Points, in no order, along strands that fork and pass close to each other.
Two points are linked if the straight distance between their rows is under 5.32. Some points are linked to none.
z_331: [-0.86  0.13 -1.15 -0.91 -0.92  0.80  0.08 -2.05  1.14  0.11 -2.60 -0.92
  2.08 -0.25  0.48 -1.82  0.85  0.59 -0.31 -2.44]
z_826: [-1.19 -1.15 -1.33 -2.95  3.55  3.31 -1.67  1.35  0.15 -0.59  0.50 -1.20
 -0.50  2.34  1.49 -0.41  0.32 -1.46 -0.07 -2.30]
z_259: [ 0.09  2.35  1.98  3.46  1.52 -4.91 -0.10  1.57 -2.11 -0.02 -2.34  2.04
  0.56  0.19 -1.34  1.01 -0.55  1.34 -2.34  0.96]
z_118: [ 1.33  2.85  1.81  0.45  0.53 -1.45  0.01 -3.00  1.73 -1.46  2.90  0.03
  1.02 -2.92 -0.88  1.05  1.11  0.95  1.04  2.22]
z_75: [ 0.59  1.38  2.40  2.88  0.63 -1.67  0.55 -1.46 -0.40 -0.99  0.46 -1.37
  0.84 -2.26 -2.00  0.76  1.55 -0.65 -2.22  3.35]
z_119: [ 1.06  1.72  3.29  0.39  2.24 -2.75  0.49 -1.41  1.10 -0.67 -0.24  2.73
  0.28 -2.99 -0.87  2.37 -0.05  0.23  0.44  4.00]
z_431: [-1.02 -0.66 -4.10 -1.06 -1.45  2.94 -0.21 -0.20 -0.37 -0.30  0.25  0.38
  0.80  1.08  1.14 -1.54 -0.55  2.20 -0.53 -3.50]
z_141: [-0.78 -0.83 -2.66 -2.62 -0.24  2.47  0.27  1.31 -1.09 -2.56  2.57 -1.02
 -1.56  2.39  0.27 -0.94  0.73 -0.27 -0.44 -2.01]
z_180: [-0.62 -1.15  0.54 -1.81 -1.36  0.06  2.28  0.17 -0.12 -0.08 -1.34 -1.83
  0.49 -0.08 -0.12 -0.27  0.05 -1.99  0.52  0.64]
z_426: [-2.83  0.35 -3.79 -3.19  0.11  2.75 -0.20  0.22 -0.31  0.57  0.49 -0.80
 -0.24  1.28  1.55 -2.15  0.14 -1.95  0.51 -1.85]
z_716: [ 0.43  2.67  2.30 -0.42  1.12 -2.29  0.12  0.38  1.35 -0.93 -0.23 -1.13
 -0.01 -0.50 -0.77 -1.64  0.56 -0.93  1.33 -1.28]
z_476: [ 1.91  1.62  1.05  1.61  1.43 -2.46  0.26  1.38 -0.26  0.05 -1.00 -0.10
 -0.22 -1.12  1.73  2.12  0.11 -0.25 -0.31  1.97]
z_364: [ 1.20 -0.31  0.06  0.86  0.57 -0.24  0.45  2.49 -2.58 -0.80  1.69 -2.42
 -2.26  1.14  0.68  0.41 -0.54 -1.90 -0.18 -1.29]
z_649: [-0.76 -2.16 -1.83 -1.51 -1.86  3.02 -0.40 -0.73 -1.50 -0.94  1.68 -0.55
 -1.10  2.52 -0.61 -2.21  0.05 -0.99 -1.94 -0.51]
z_852: [-0.73  0.07 -1.54 -1.29  2.88  2.66  0.00  0.83  0.19 -1.46  0.07 -0.44
 -1.12  2.11  3.46  0.44 -0.38 -0.97  0.84 -3.55]
z_328: [-1.79 -1.29  0.35 -1.17 -0.64 -1.24  0.84 -1.07 -2.13  0.75 -0.02  0.94
 -0.44  0.93 -0.16 -1.64 -0.99  0.71  0.86 -2.31]
z_907: [ 0.61 -0.27  0.18 -1.41 -1.63  1.68  0.13 -0.97  1.54  0.29  0.91 -0.10
 -1.98  2.36  3.81  0.32  0.37  1.41  0.33 -0.46]
z_110: [ 1.34  3.97  2.28  1.00  1.39 -4.06 -1.39  0.47  0.98 -1.37 -0.16 -0.26
 -0.17 -0.80 -0.63 -0.02  1.29  0.54  0.84 -0.65]
z_956: [ 1.82 -0.37  1.38 -1.04  0.42 -0.73  0.37  1.06  0.28 -1.47 -0.12 -2.09
  2.08  0.44  1.23  1.22  1.10  1.34  0.10  0.88]
z_671: [-1.73  0.10 -3.02 -1.50 -0.62  4.28 -0.19 -2.48 -0.09  1.74 -0.13  0.25
  1.54  3.34  1.24 -2.46 -3.08  0.66 -0.50 -0.14]
z_759: [ 0.34 -0.49 -0.56 -0.64 -0.90 -0.40 -0.42  0.97 -1.48 -0.09  2.91  0.62
 -1.51  0.11  0.96 -0.54  1.29  1.55  0.99 -1.78]
z_789: [-0.42 -0.13  0.55 -1.16  1.69 -1.76 -0.22 -0.97 -0.14  0.65  0.62 -2.21
  0.75 -2.17 -1.14 -1.05 -0.27  0.32 -0.04  1.47]
z_452: [ 0.47  0.11 -1.97 -2.46  0.61  0.46  0.13  4.73  0.17 -1.45  0.29 -1.88
  0.91  1.12  0.85  0.18  1.90  0.58 -0.54 -2.67]
z_97: [-0.74 -0.78 -0.72 -2.08  0.74  0.41  1.74  2.08 -0.33 -1.27 -0.97 -2.12
 -0.23  0.51 -0.02 -0.52 -1.66 -1.41 -0.41 -0.95]
z_728: [ 1.44  0.88 -0.24 -1.24  2.41 -0.51 -1.19  5.83  0.12 -0.99  0.75 -1.65
  0.66  2.89  0.34  0.18  0.00 -0.58  0.11 -2.68]
z_528: [ 1.18 -0.63 -0.80 -1.18 -0.99  2.44 -2.39  0.35  1.75 -0.90  0.78 -2.64
  1.80 -0.73 -1.37 -2.17  0.38 -0.32 -0.75 -0.68]
z_765: [-0.14  0.02 -0.92 -0.11 -0.62 -0.41  1.87  3.62 -1.89 -1.78  0.72  1.94
 -2.57  0.86 -0.14  0.23 -1.62 -1.31  1.15 -2.19]
z_396: [ 2.98  1.12  1.13  0.02  1.66 -1.91 -0.36  4.86 -0.52 -0.37 -0.81 -0.46
 -0.37 -0.15  1.56  1.09 -0.81 -1.38  0.34  0.66]
z_516: [-0.68  2.98  1.50  0.27 -0.92 -0.10 -0.14 -4.14  1.97 -0.81  0.30  1.67
  1.78 -2.88 -2.17  1.47  1.19  0.64  1.61  2.30]
z_69: [-0.38 -0.03 -2.45 -1.52 -2.62  3.42 -1.71 -0.82  0.74  1.13  0.17  2.22
 -0.01  0.56  0.12 -3.44 -2.01 -1.61  0.70 -1.28]
z_29: [ 1.77  1.36  0.09 -1.21  2.07 -2.91 -1.73  4.44  0.22 -0.95  1.34 -1.89
 -0.15  0.92  0.13 -0.01  1.48  0.52 -1.42 -0.86]
z_263: [ 1.29 -1.46 -0.63 -0.56 -0.99  0.67 -2.25 -1.10  1.34 -0.42  1.84 -0.73
 -1.42 -1.92  0.22 -1.48 -1.67  0.00  1.31  0.26]
z_509: [-0.19  1.31 -1.12  0.34 -1.94 -0.04 -0.32 -2.74  1.43  3.40  0.73 -0.07
 -0.41 -1.81  1.19 -0.68  1.05 -1.00  0.19  2.52]
z_837: [-1.14 -2.03 -0.46 -0.37 -1.02  3.26  0.92 -1.02 -3.38 -0.75  1.71  1.64
 -1.79  2.18  0.57 -0.23  0.59 -1.51 -0.48  0.56]
z_496: [ 0.18 -0.38 -1.58 -0.71 -3.50  2.61 -0.43 -1.63  1.51  1.67 -0.79  2.62
  0.08  0.31  0.77 -1.28 -1.22 -0.19  2.25 -0.47]
z_262: [ 0.15  0.54  0.05 -0.38 -1.74  0.59 -0.51 -2.66  1.46  0.18 -1.21 -0.11
  2.35 -1.28  0.65 -0.83  2.19  0.10  0.16  0.26]
z_117: [-0.88 -1.64  0.66 -0.34  0.44 -0.12  1.08  0.32 -3.31  1.30 -1.48  2.06
 -0.80 -1.13  0.90  0.26  2.39 -1.29 -0.96 -0.94]
z_638: [-0.95  0.48 -1.25 -1.78  3.08  1.12  1.28  4.84 -1.17 -4.03  0.35 -0.29
 -0.87  3.84  0.30  0.31 -1.37 -0.81 -1.12 -1.61]
z_51: [-0.55  0.03 -2.87 -2.52  1.54  2.10 -2.59 -0.06  3.32  1.74 -0.16 -3.86
  1.77  0.37  0.18 -0.93 -1.28 -0.27 -0.22 -1.46]
z_400: [-0.64 -0.36 -1.79 -2.46  0.96  1.33 -2.65  1.48  2.09  0.09  1.57 -3.71
  0.77 -0.95 -0.81 -1.70  0.77 -1.30  0.61 -1.84]
z_848: [-0.52 -1.20  1.74 -0.61 -1.52 -1.33  1.23 -2.37  1.60 -0.11  0.29  0.19
  0.23 -1.17 -1.85  0.46 -0.92  1.52 -0.09  2.24]
z_343: [ 2.71  3.10  1.84  0.40  4.52 -2.53 -2.81  1.81  0.62 -2.53  0.32 -0.81
  1.37 -1.91 -1.32 -0.66  0.46  0.22 -2.26  1.94]
z_125: [ 1.02  1.29  0.53  1.00  0.62 -3.83  0.01  4.37 -1.55  0.27 -1.25  1.96
 -1.61  0.89  0.71  0.52 -1.64  0.06 -1.66  3.75]
z_990: [-0.58 -3.51 -0.22 -0.73 -2.01  0.48  1.96 -0.62 -0.53  0.67 -0.46  3.25
  0.17 -0.68 -1.08  1.89  0.33  2.30 -0.11  1.06]
z_641: [-0.10 -0.86 -0.21  2.75 -2.83  1.16 -1.69 -3.90  1.48  1.85  0.17  0.26
  0.19 -0.83 -1.67 -1.08 -0.30 -0.27 -0.51  1.24]
z_497: [ 1.71  3.44  2.86  0.41  2.11 -1.56 -0.06 -0.93  1.57 -1.71  1.27  0.94
  0.41 -2.37  0.56  2.27  1.01  0.94  0.36  2.85]
z_281: [ 2.20  0.70  0.65  1.40  1.53 -3.23 -0.84  3.54 -2.75  0.50 -2.47  2.38
  0.83 -1.21  0.30 -0.05 -1.25 -1.66 -0.77  2.49]
z_597: [-0.04  0.14 -2.04  1.41 -3.37  1.71 -0.02 -3.18  1.54  4.17 -0.56  1.76
  3.05 -0.63 -1.03 -0.46 -1.22  0.95 -0.30  3.70]
z_489: [ 0.11  0.86 -1.58 -0.67 -1.31  3.03 -1.18 -0.75  1.79  1.17 -0.09 -1.85
  1.50  2.11  2.05 -0.95 -0.18 -1.13  1.71 -1.60]
z_996: [ 2.10 -0.93  1.74 -0.02  0.53 -0.42 -1.77 -1.07  1.51 -1.35  1.13  0.00
 -1.33 -2.70  0.02 -0.21 -0.16 -0.32  0.45  1.55]
z_336: [-0.90 -1.50 -1.59 -2.53  2.01  0.09 -2.61  1.19 -0.37  0.42  2.42 -2.25
  0.17 -0.16 -0.11 -1.41  0.88  0.40  0.28 -1.17]
z_608: [-2.16  0.11 -3.72 -1.08 -1.42  4.47  1.42 -1.67 -2.18  0.49  1.12  0.50
  0.90  3.05  0.04 -2.45 -2.68 -1.72  0.21  0.11]
z_412: [-0.53  2.49  2.55  3.27  0.98 -1.38  1.02 -3.70  1.13 -0.63  0.09 -0.24
  0.15 -2.26 -2.98  2.50  1.15 -0.42 -1.61  2.92]
z_147: [-0.81 -0.22 -2.38 -1.13 -2.97  1.66  0.88 -1.97  1.57  0.49  0.53 -1.76
 -0.11  2.56  1.03 -1.32 -0.73  0.86 -1.11  0.52]
z_997: [ 0.71  1.68  2.13  2.84  1.19 -3.47 -0.30  0.27 -1.10 -0.81 -2.32  2.78
  1.59 -2.54 -1.31  1.42  1.45  1.03 -1.94  0.62]
z_389: [ 0.37 -1.09 -1.18  1.47  0.63  0.05 -0.13 -1.63 -0.88  1.55  0.01 -0.31
  0.04 -1.75  1.82  0.59  1.58  1.30 -0.35  0.24]
z_226: [-1.11 -1.22 -1.72  0.43 -2.18  1.91  1.92 -1.17 -0.58  1.95 -1.42  0.04
 -1.18 -0.31  1.59 -0.10  1.20 -1.47  0.01 -0.82]
z_28: [-0.42 -1.64  0.52  1.07 -3.66  0.55  0.52 -0.85  0.05  1.01  1.44  2.58
 -3.05  0.68 -0.67  0.87 -0.02  0.42  1.16 -0.89]
z_844: [ 2.40  2.13  2.47  0.85  1.04 -4.08 -1.62  2.39 -1.18 -1.01 -0.87  2.35
  1.34 -0.15 -1.67  0.95 -1.25  0.89 -0.66  4.70]
z_537: [-0.65  2.46 -0.12  1.25  0.64  0.36 -1.64 -3.62  2.15 -0.48  0.75 -3.25
  1.61 -0.52 -0.76 -2.36 -0.40  0.97  0.24 -0.23]
z_46: [-0.61 -0.85 -2.88  1.15 -4.24  1.73  1.18 -1.21  0.12  3.55 -0.24  0.11
  1.63 -0.95 -0.09  0.15  0.33  0.15 -0.16  2.10]
z_683: [ 0.93 -1.29  0.96  0.04  0.23 -0.75  2.90  1.93 -3.28 -1.02  0.20 -2.15
 -0.43  2.38  1.22  1.56 -0.62 -1.07 -0.10  0.33]
z_867: [-1.72 -0.56 -3.08 -3.22  2.62  3.54 -3.52  0.27  1.68  0.94  0.91 -0.18
 -0.73  2.30  0.92 -0.75 -0.59  0.09  0.81 -3.07]
z_66: [-0.79 -0.60  2.30 -0.56 -1.20 -0.92  2.30 -0.11 -1.10  1.49 -0.25 -0.24
  0.12  0.91  0.58  1.30  0.73 -1.07  1.14  1.39]
z_801: [ 0.50 -3.09  3.06  1.19  0.47  0.69  0.52 -1.89 -0.83  0.82 -2.58  0.84
  0.32 -0.73 -0.73  1.69  1.51 -1.08 -0.11  1.00]
z_751: [-1.62 -0.88 -2.10 -2.84  0.52  1.91  1.49  3.45  0.25 -1.67  0.45 -0.95
 -0.82  0.60  0.56 -0.39 -1.60 -2.87  1.42 -2.23]
z_777: [ 2.82  1.73  0.79 -0.27  1.82 -2.96 -1.64  5.26 -0.49 -0.91 -1.39  0.40
  0.29  0.85  1.26  0.45 -1.18  0.98 -1.33  2.27]
z_658: [ 2.13  1.27  3.41  2.09  0.02 -2.68  0.12  2.29 -2.58 -0.54 -0.47  1.69
 -0.94  1.47 -0.92  0.98  1.71 -0.69 -1.22  1.46]
z_565: [ 0.54  0.97 -2.40 -1.64 -0.22  1.83 -3.15 -1.16  3.76  1.45 -0.31 -2.16
  3.34  0.79  0.53 -1.76 -0.17  0.15  1.66 -1.95]
z_391: [-1.75 -1.73 -0.06  0.11 -2.62  0.91  1.96 -2.79  0.19  1.52 -0.37  0.89
 -0.33  0.59 -1.05  0.96 -1.13  2.14 -0.22  1.87]
z_691: [-1.97 -0.03 -2.62 -1.83  1.65  4.13  0.89  1.72 -0.10 -3.00 -0.21  0.14
 -0.43  1.48  1.52 -0.15 -2.39 -2.24  0.59 -2.85]
z_439: [ 1.63  0.44  1.32 -0.87  0.63  0.02 -1.96 -2.73  1.85 -1.44  2.91 -1.14
  0.10 -0.89  0.46  0.31  1.06  1.97  0.79  1.66]
z_839: [ 2.03  0.60  0.20 -0.10  0.80 -0.50 -0.05  6.31 -1.43 -0.09  1.30 -1.79
 -1.01  1.42  1.05  0.27 -0.63 -2.04  0.26 -1.11]
z_924: [-0.86  1.14 -0.82 -0.54  1.82 -0.45 -1.74 -0.57  2.18  0.17 -0.12 -2.27
  0.06 -1.07  0.29 -1.24 -1.63  0.54  1.40 -3.88]
z_762: [ 1.00 -0.33  1.57  0.16 -1.29 -1.64  1.53 -0.40  1.27 -0.39  0.40 -0.81
  0.56 -0.65 -0.07  1.64  0.32  2.77  0.52  1.73]
z_550: [-1.24 -0.39 -3.75 -3.65 -1.11  4.05 -1.75  0.19  0.15 -0.63  0.51  0.56
  0.42  1.11 -0.56 -2.89 -0.83 -1.99  1.38 -2.09]
z_390: [ 0.69  2.09  1.05  1.64  0.03 -1.63  0.30 -1.46  2.62 -0.08  0.34 -2.34
 -0.13 -1.64  0.59  0.21  0.11 -0.42  1.09 -0.05]
z_162: [ 1.44  2.97  0.91  1.24  3.42 -2.77 -0.85  0.93  0.05  0.28  0.96 -2.29
  0.04 -1.39  1.28  1.28  0.88  0.51 -0.52  2.02]
z_465: [ 0.19 -1.49 -2.65 -0.88 -0.85  3.24  0.95  0.68 -0.43 -1.68  0.12  1.60
 -0.32  0.84  1.96 -0.13 -2.55 -0.78  1.78 -2.55]
z_11: [-0.60 -1.04 -1.46 -0.23 -3.46  1.18  1.97  0.69 -0.59  0.21  1.54  3.06
 -2.69  0.36  1.34  1.07  0.50 -0.05  0.55 -0.71]
z_889: [ 0.03  0.85  1.92 -1.29  2.67 -2.02 -0.25  1.33 -0.82 -0.58 -1.34 -0.24
 -2.68  1.68  2.38 -0.59 -2.10 -0.01 -1.01 -0.05]
z_371: [-1.22 -1.04  1.26  2.29 -2.11 -0.26  1.15 -2.56  0.15  1.28 -2.11  1.90
  0.54 -0.79 -2.37  0.06  1.43  1.13 -0.14 -0.85]
z_430: [-1.29 -0.37 -3.96 -0.20 -2.16  0.90  0.18 -1.09 -1.04  0.97 -0.94 -0.38
  1.39  0.55  0.17 -2.02  0.72  1.54 -1.43 -1.89]
z_681: [-1.74 -2.72 -0.78  0.54 -2.89  1.75  2.29 -0.14 -2.43  0.02  0.00  1.56
 -1.37  0.99 -2.21 -0.34 -2.28 -0.31  0.00 -0.12]
z_936: [ 0.68 -1.15  3.59  2.73 -0.46 -1.73  0.79  1.94  0.32  1.03 -1.48  1.96
  0.05 -0.86 -3.30  2.97  0.68 -0.26 -0.96  1.92]
z_718: [ 2.49 -1.28  3.71  3.22  0.05 -1.24  0.65  1.83 -1.12 -0.39 -1.32  0.92
 -1.04  0.44 -0.51  1.76  0.04 -1.34 -0.41  1.10]
z_771: [ 0.48 -0.76  1.73  0.46 -2.47 -1.71  0.68  0.10  1.08  0.17  0.73  2.05
 -2.20 -0.80 -1.27  0.72  1.47 -0.27  0.98  0.25]
z_752: [ 1.38  1.90  1.13  0.63  4.03 -2.07 -1.76  0.43  1.91 -0.87  0.46 -1.37
 -0.39 -0.61  2.02  0.81  0.67  1.34 -1.48 -0.23]
z_311: [ 1.93  0.20  0.39  1.28 -0.03 -1.54 -0.50 -1.07  0.49 -1.67 -0.09  0.75
  1.13 -2.85 -1.60 -0.14  2.14  1.83 -1.49 -0.21]
z_437: [-0.69 -0.17 -2.10  0.10 -0.27  0.00  0.82 -1.12  0.60  1.78  0.75 -1.78
 -0.24 -0.85  1.73 -0.90 -2.28  0.33  1.56 -0.83]
z_822: [ 1.30  0.12 -0.57 -0.28  2.42 -0.84 -0.45  1.27  1.48 -0.44 -0.88 -2.36
  0.99 -0.44  2.09  1.01 -0.08  2.22 -1.63 -0.34]
z_702: [ 0.60 -0.93  1.24  0.31 -0.01 -0.39  1.84  3.09 -1.71 -0.90 -0.27  2.73
 -1.76  0.90  1.48  2.18 -0.04  0.27  1.62 -1.24]
z_563: [-1.21  0.88  1.83  2.06  0.13 -1.00  0.21 -1.82  0.62  1.81 -0.38  2.39
  0.10 -2.52 -1.25  2.18  3.79 -0.82  0.83  2.44]
z_404: [ 0.96 -1.59 -0.15 -2.38  3.43  0.92 -1.63  2.53 -0.24 -1.18 -0.46 -0.37
 -0.75  0.18  1.56 -1.18 -0.01 -0.37 -1.24 -2.17]
z_227: [ 0.16  0.33  0.94  2.62 -2.05 -0.88  0.60 -0.64  2.16  0.27 -0.06 -0.18
 -1.49 -2.18  0.17  0.09  0.58 -1.55  1.11 -0.40]
z_341: [-0.41 -1.23  1.34 -0.98  1.49 -1.86  1.80  1.80 -2.05 -0.32 -1.64  0.97
 -0.90  0.62  1.41  0.78 -2.41  0.39 -1.20  1.33]
z_895: [-0.71 -0.74  1.78 -0.15 -0.41 -2.23  0.56 -1.86  1.25 -0.36  0.21  2.56
 -0.02 -2.72 -3.20  0.76  0.89  2.37 -0.66  3.17]
z_18: [-1.46  0.56  1.81  2.33 -1.34  0.11  1.05 -4.00  2.89  0.20  0.77 -0.20
  0.19 -2.31 -2.76  2.71  1.52  0.43 -1.13  3.95]
z_88: [ 0.02 -2.26  1.31 -0.67 -0.44 -0.25  1.39  0.65 -0.66  0.34 -0.74  4.09
 -1.29  0.71  0.17  2.65  0.23  1.10  0.68  0.80]
z_998: [ 0.85 -0.24  1.98 -1.57  0.25  0.88 -0.25  0.04  0.35 -1.47  1.61 -1.36
 -1.46  3.31  1.98 -0.12  0.51  0.67  0.49 -1.70]
z_522: [ 0.62 -0.77  2.96  2.07  1.07 -0.79  0.05 -1.88  0.00  1.89 -1.89  2.62
 -0.22 -2.34 -0.21  2.08  1.86  0.35  0.73  1.80]
z_828: [-1.59 -2.59  3.17  2.94  0.13 -0.89  1.76 -0.53  0.11  2.24 -1.56  1.04
 -0.42  0.21 -3.61  3.10  0.24  0.64 -0.03  2.36]
z_846: [-1.48 -2.43  0.30  3.11 -0.62 -0.76  1.53 -0.79  0.83  2.43 -1.21  1.65
 -1.27 -2.20 -1.38  2.55 -0.75  0.26  0.07  1.90]
z_575: [-0.72  0.34 -1.03 -1.30 -0.03  2.80 -0.86 -0.42  1.59 -0.90  0.12 -3.14
  0.28  3.37  0.69 -1.67 -0.49 -1.15  0.62 -3.28]
z_332: [-0.10 -0.52  1.56 -1.64  1.37  0.07 -1.62  0.43  0.38 -1.32  0.08 -3.27
  0.16  2.30  0.50 -0.69 -0.89 -0.48 -0.05 -3.28]
z_636: [-0.11  2.69 -1.11  2.17 -3.09  1.22 -1.07 -4.08  1.82  2.38  0.17  0.74
  3.42 -1.08 -1.68  0.35  0.17  1.43  1.31  2.76]
z_165: [-1.61  0.61 -0.15  2.19 -1.43 -0.78  0.46 -3.04  0.25  3.30  0.48  0.62
  0.44 -2.36 -0.94  1.45  1.90 -0.81  1.29  2.63]
z_362: [-0.99 -0.43 -2.03 -3.22  0.90  0.90 -1.29  3.03 -1.18 -0.34  2.05 -2.31
  0.28  2.05 -0.53 -0.78  2.11 -0.01 -0.89 -1.88]
z_806: [-0.14  0.04 -2.02 -0.17 -0.86  0.01 -1.60 -1.72  1.51  2.30  1.67 -0.34
  0.27 -2.49  0.62 -1.18 -1.82  0.28  1.31  0.96]
z_92: [ 0.60  0.50  1.55  0.49  0.14 -2.39  1.44  3.34 -3.90 -0.42 -0.14  0.31
 -0.54  2.69  0.01  0.86  0.68 -1.25 -0.40  0.48]
z_524: [-1.01  1.71  0.54  2.90 -1.00  0.35  0.15 -4.15  2.04  1.29 -0.61  0.69
  2.77 -1.78 -2.22  2.04  0.58  2.67  1.54  1.69]
z_617: [-0.46  0.07 -0.04  1.65 -1.54 -1.01  1.15 -1.12 -1.91  1.29  0.17 -1.67
 -0.62  0.40 -1.57 -1.20 -1.09 -0.04  0.78 -2.17]
z_62: [ 1.41  0.94 -0.11 -1.08  3.31 -1.13 -1.98  3.19  0.69 -0.56  2.11 -3.60
  1.72  0.20 -0.38  0.19  1.05  0.63  0.52  0.18]
z_663: [-2.50 -0.65 -2.32 -2.70 -1.27  2.02  0.32 -2.37 -0.25  2.35 -1.69  0.96
  1.03  1.27  1.71 -2.22 -1.37  0.40 -0.28  0.19]
z_824: [ 0.99 -1.12  0.72 -0.92 -1.38  1.96 -1.07 -1.67  2.57 -0.61  0.96 -0.85
 -0.53  0.27  0.02 -2.28 -0.09 -0.49  0.39 -0.94]
z_583: [-0.61 -0.75  2.04  0.80  1.26 -3.18  1.93 -0.57 -0.42  0.60 -1.88  0.21
 -1.79  0.77  1.01  1.27 -0.70  0.85 -2.36  2.11]
z_228: [ 3.09  1.97  2.56  0.20  2.60 -3.18 -2.87  2.16 -0.59 -2.40 -1.09  1.23
  1.53  0.21 -2.19 -0.28 -0.25  0.70 -1.29  2.31]
z_834: [ 0.96  2.56  1.84  1.91  0.26 -2.77  0.22 -0.27  1.36 -1.39 -0.90  1.44
  0.78 -1.47 -1.57  0.67  1.87  1.48 -0.28 -0.14]
z_166: [ 0.01 -0.04  0.39 -0.13 -2.14  1.50 -0.52 -3.17  1.92  1.71 -2.49  2.53
  1.17 -1.03  0.31 -1.03  0.32 -0.48  1.27 -0.17]
z_613: [ 2.32  0.65  1.17  1.68  2.97 -1.75 -2.21  2.47 -1.84 -1.84 -0.80  0.88
  0.18  0.06  1.08 -0.25 -0.28  0.71 -1.90 -1.17]
z_703: [-0.93 -0.22 -3.33 -1.54 -0.50  1.89  1.19  0.79 -1.20 -0.05 -0.10 -0.16
 -1.02 -0.19  2.67 -0.25  1.16 -1.80 -0.14 -1.59]
z_629: [-0.66 -0.55  1.05  1.91 -1.20 -0.35 -0.07 -2.63  2.18  1.20  1.70  1.82
 -0.75 -2.65 -3.68  1.96  1.26  1.63  0.08  4.02]
z_126: [-1.94 -1.85 -1.44  2.29 -2.21  2.26  2.05 -1.41 -2.38  1.26 -0.92  0.72
 -0.57 -0.13 -1.02 -0.19 -0.59 -1.98 -0.52 -1.05]
z_927: [ 0.45 -0.43  0.87  0.43 -0.16 -3.30 -0.08  1.24 -1.46 -0.72  0.21  0.55
 -0.99  0.05 -1.52 -0.50 -0.39  1.26 -1.20 -0.41]
z_223: [ 1.87  0.08  0.06  0.66 -0.51 -0.14 -0.55  0.10  0.75 -1.30  0.59 -2.20
  0.79 -2.32 -0.69 -1.26  1.59  0.26 -1.39 -1.15]
z_411: [ 1.09  1.97  3.53  1.50  1.26 -3.05 -0.40  0.03 -1.77 -1.06 -0.57 -0.17
  1.01 -0.98 -2.31  1.43  0.44  0.23 -1.59  4.26]
z_179: [ 0.03  0.11 -2.52  1.56 -2.62 -0.49  1.26 -1.19  0.82  1.53  0.33 -0.37
  2.44 -1.93 -0.75  0.77  0.77  2.44  0.09  1.09]
z_885: [-1.00  0.52  1.98  1.53  0.20 -1.69  1.54 -1.68 -0.75  1.15 -1.31 -1.11
 -0.73  1.01  1.09  1.32  0.70  0.31 -0.28  0.68]
z_155: [-1.12 -0.56 -2.93 -1.37  1.71  1.61 -2.60 -0.89  1.31  1.14  0.31 -0.34
 -0.19  0.50  1.29 -2.39 -1.98 -0.08  1.27 -3.80]
z_855: [-1.86 -1.84 -0.12 -0.68  0.94  0.95  1.98  0.10 -4.01 -0.22 -0.08  3.33
 -2.32  1.27  0.70 -0.11  0.85 -1.54 -0.50  0.42]
z_914: [-1.70  0.42 -2.32  0.38  1.43  1.16  2.85  2.32 -3.94 -1.85  0.84 -0.26
  0.05  1.21  0.76  1.01 -0.44 -0.89  0.12 -2.14]
z_383: [-3.61  0.23 -3.38 -2.13  0.60  3.30  1.45 -0.57 -2.81 -0.42  0.40  0.60
  0.24  2.46  1.32 -1.07 -1.24 -1.33  1.38 -0.93]
z_732: [-1.23 -1.95  0.30 -0.24 -0.27  1.53  1.87 -1.03 -2.42 -1.50 -0.64  0.57
 -1.33  1.96 -0.66 -0.72 -2.73 -0.32  0.28 -1.97]
z_657: [-1.51 -0.34 -2.30  0.08 -1.52  0.84  0.96  0.78 -0.65  1.04  0.20 -1.80
  0.03 -0.49  0.04 -1.20 -1.78 -0.63  1.93 -2.83]
z_3: [ 1.15 -0.81  0.72  0.02  3.43 -0.77 -2.23  2.05 -1.59 -0.78 -0.26 -1.26
  0.62 -0.86  0.02 -1.33  0.24 -0.47 -0.59 -1.84]
z_574: [-0.25 -0.82 -1.99  1.22 -5.02  3.52  0.67 -2.08 -0.03  1.14  0.31  1.75
 -0.57  2.89 -1.47 -1.09  0.27 -1.01 -0.95  0.33]
z_878: [-0.39 -0.78  0.04 -1.37  1.31 -0.68  1.53  3.61 -1.63 -2.20 -1.14  0.38
 -0.93  2.05  0.48 -1.12 -1.42 -1.34 -0.89 -2.09]
z_887: [ 1.51 -1.64  2.12  2.15 -1.74  0.11  1.43 -1.03 -0.02 -1.04 -0.33  0.68
 -0.21  0.15 -0.73  2.58  0.27  1.74 -0.78  0.28]
z_487: [-0.50  1.14 -1.27  0.72  2.34  0.20 -2.57 -1.71  2.09  0.46 -0.06 -2.15
  1.99 -2.61  0.01 -1.69  0.12  0.31  1.36 -1.87]
z_950: [ 0.35 -0.91  1.64 -1.67  0.78 -0.63 -0.88 -0.12  0.62 -0.53 -1.62  1.25
 -1.17 -0.65  1.50 -0.95 -0.24 -0.43  1.25 -1.62]

Follow the links from the first point to the second, and from the first to the third. Name the last point that the two ways share.
z_617, z_524, z_117 | z_263
z_629, z_452, z_924 | z_848
z_848, z_46, z_575 | z_400
z_990, z_311, z_855 | z_362
z_476, z_565, z_657 | z_400
z_426, z_728, z_516 | z_263
z_752, z_936, z_332 | z_839

A fork is a point with three links. Follow the links from the first point to the second and name the forks in between, in order.
z_119, z_489 | z_118, z_263, z_528, z_400
z_895, z_118 | z_848, z_762, z_396, z_839, z_728, z_362, z_400, z_528, z_263
z_826, z_752 | z_691, z_97, z_878, z_848, z_762
z_141, z_657 | z_362, z_400, z_528, z_263, z_806
z_331, z_681 | z_426
